A landscape with many valleys, sampled at points; each row gives a point and its height.
A ball rolls from a point to whichever of its 5 nearest points has the largest drop for the distance, and stops where none of them is lower. Distance is the straight distance between rows; heights are no part of it.
J_718: [145  85 150  83 121 107 168 146 102]  height 5.37
J_13: [122 148 156  98  90 150 177 109 143]  height 5.41
J_787: [132 117 125 157 160  88  76 127 108]  height 2.35
J_255: [ 99 171  81 177 143 129  94 143 134]  height 2.03
J_378: [102 166  87 167 134 101  94 135 137]  height 1.51
J_199: [167  94 110 108  82 148 168 107 108]  height 3.56
J_96: [ 93 159 110 138 182 117  88 136 170]  height 2.25
J_592: [135 101 152 129 159 151 111 159 145]  height 4.50
J_846: [159 156 145  99  98 115 182  83  87]  height 6.18
J_859: [134 172 133 137  99 181 181  65 103]  height 7.33
J_360: [156 134 142  74 103 102 185  99  88]  height 6.71
J_791: [ 93 178  69 177 103 110 115 150 165]  height 2.07
J_121: [127 140  98 181 132  93  81 128 106]  height 2.24
J_339: [138  76 105 154 118 151  88 134  84]  height 1.52
J_506: [153 150 130 116  87 150 185  80 112]  height 5.19
J_875: [138 174 147 126 109 155 179  72  85]  height 7.27
J_348: [131  99 134 148 168 135  90 140 121]  height 2.90
J_605: [125 112 162  99 100 147 166 147 143]  height 5.38
J_224: [148  59 126 108 121 125 149 147 105]  height 4.97
J_209: [135  92 168 118 165 144 116 157 143]  height 4.15
J_272: [ 75 181  79 168 121 118 111 153 173]  height 2.45
J_419: [118 119 127 152 173 124  86 131 136]  height 2.38
J_330: [110 154  68 163  91  85 127 170 164]  height 1.96
J_903: [118 136 100 175 143 163  80 141 124]  height 3.39
J_70: [134  95 149 126 132 168 122 156 140]  height 4.91
J_293: [126 160  84 150 112  57 106 151 140]  height 1.89
J_221: [143  89 135 116 109 167 127 145 134]  height 4.74
J_372: [117 133 100 185 139 133  77 134 108]  height 2.82
J_570: [139  56 155 110 149 107 136 144 103]  height 5.50
J_350: [127 177 170  82 125 116 154  71 100]  height 7.08
J_568: [ 92 165 100 139 139  88  97 135 167]  height 1.68
J_9: [134  98 138 141 182 119  92 143 122]  height 2.91
J_25: [128 145 145 113  86 160 186 100 134]  height 5.04
J_131: [136 111 151 108  96 166 160 141 146]  height 4.01
J_894: [105 184 171  81 121 133 157  73 117]  height 7.18
J_895: [142 118 158  77 104 111 183 128 111]  height 5.33
J_450: [132  99 114 152 142 158  86 139 110]  height 3.13
J_985: [121 167 141 113 111 158 175  73 111]  height 7.16
J_953: [124 149 138 125  75 172 179  91 149]  height 4.46
J_56: [132  99 126 139 124 190  99 150 134]  height 4.62
J_277: [131 119  97 188 132 116  79 128  86]  height 2.66
J_61: [169 143 124 112  92 132 186  86  89]  height 5.70
J_434: [108 155 110 127 155  58  84 128 157]  height 1.42
J_119: [183 144 133 110 101 112 179  81  64]  height 6.02
J_835: [105 145 129 138 189 105  88 130 167]  height 1.95
J_660: [ 88 154 104 127 123  54 102 159 166]  height 1.58
J_550: [140  73 132 145 141 145 103 145 116]  height 4.20
J_650: [124 112 128 145 154 153  92 147 131]  height 3.47
J_115: [142  87 148 101 113 143 156 142 126]  height 4.98
J_161: [128 155  66 164  98  62 124 159 137]  height 1.91
J_858: [128 110 152 130 195 122 106 149 152]  height 3.78
J_395: [169 100 121 100  87 130 172 110 103]  height 1.97
J_241: [133  91 159 130 182 115 109 149 138]  height 3.43
J_81: [148 110 132 121  75 176 160 113 142]  height 3.07
J_479: [137  67 144 136 164 116 106 142 111]  height 4.18
J_227: [133  95 127 154 158 130  88 142 105]  height 3.28
J_923: [110 150 115 143 170  86  82 124 152]  height 1.64
J_465: [138 118 154  95  89 142 179 124 129]  height 6.31
J_951: [134  85 157 106 118 155 141 153 142]  height 5.23
J_120: [122 123 133 143 180  83  86 124 134]  height 1.90
J_54: [106 155  89 125 110  45 116 174 160]  height 1.75
J_682: [108 163  96 170 152 173  85 149 136]  height 2.92
J_521: [163 124 117 126  75 161 178  90 115]  height 4.51
J_129: [134 172 154  93 111 128 172  74  92]  height 6.72
J_705: [114 162  75 177 111  89 111 140 136]  height 1.41
J_960: [174 147 124 127  93 139 185  63  77]  height 5.97
J_788: [160  94 133  83 101 117 171 131 108]  height 4.65
J_889: [104 177 158  92 110 143 173  79 112]  height 7.07
J_487: [120 173 162  90 120 123 166  75  98]  height 6.96
J_741: [151 144 146  95  97 124 188 109 109]  height 6.46
J_694: [118 173 152 104 114 147 175  76 109]  height 7.03
J_406: [136 100 138 148 168  89  87 130 116]  height 2.40
J_20: [128 128 121 155 155 165  80 147 133]  height 3.33
J_796: [135 109 138 131 160 175 100 156 152]  height 4.04
J_836: [137 104 137 119  81 180 152 124 153]  height 1.84
J_197: [ 87 174  85 166 144 127  92 141 149]  height 2.06
J_527: [114 152 161  90 103 139 175 111 135]  height 5.91
J_756: [ 85 166 117 122 160  68  90 139 176]  height 1.61
J_922: [139  99 143 121 113 192 121 156 146]  height 5.08
J_926: [152  79 115 116  87 172 142 132 125]  height 4.00
J_354: [153  70 112 124 107 163 117 143 107]  height 3.91
J_782: [135  74 156 125 158 138 122 151 126]  height 4.27
J_49: [134  67 156 107 149 122 144 152 118]  height 5.14
J_908: [147  79 133 107 101 148 145 139 124]  height 1.17
J_266: [112 149 121 149 181 139  83 139 161]  height 2.42
J_925: [120 152 104 154 152  86  86 131 136]  height 1.85
J_941: [119 140 125 134 187  79  84 126 153]  height 1.73
J_442: [117 139 119 154 165 160  77 146 139]  height 2.99
J_997: [118 153 110 128 150  43  90 133 143]  height 1.24
J_262: [ 71 174 110 127 158  91  91 144 193]  height 1.88
J_30: [151 137 133 109  91 139 187  88 109]  height 5.44
J_888: [131 108 184 102 138 150 145 171 159]  height 6.27
J_982: [ 66 186  91 157 144 130  95 140 169]  height 2.58
J_549: [136  66 127 127 141 127 106 141  98]  height 4.78
J_565: [130 110 175  80 110 122 170 146 129]  height 1.94

For each start below, name the point where the ball stops.
J_56 | J_997
J_272 | J_705
J_241 | J_997
J_96 | J_997
J_903 | J_705
J_20 | J_997
J_121 | J_705

Call two points neighbours if one is among the 5 nearest of the other. Go from one point of each pair to the other, from neighbour to neighbour, staying as low as possible. Name the highest point that can't be avoided.
J_836, J_565 | J_115
J_908, J_997 | J_354
J_705, J_997 | J_568
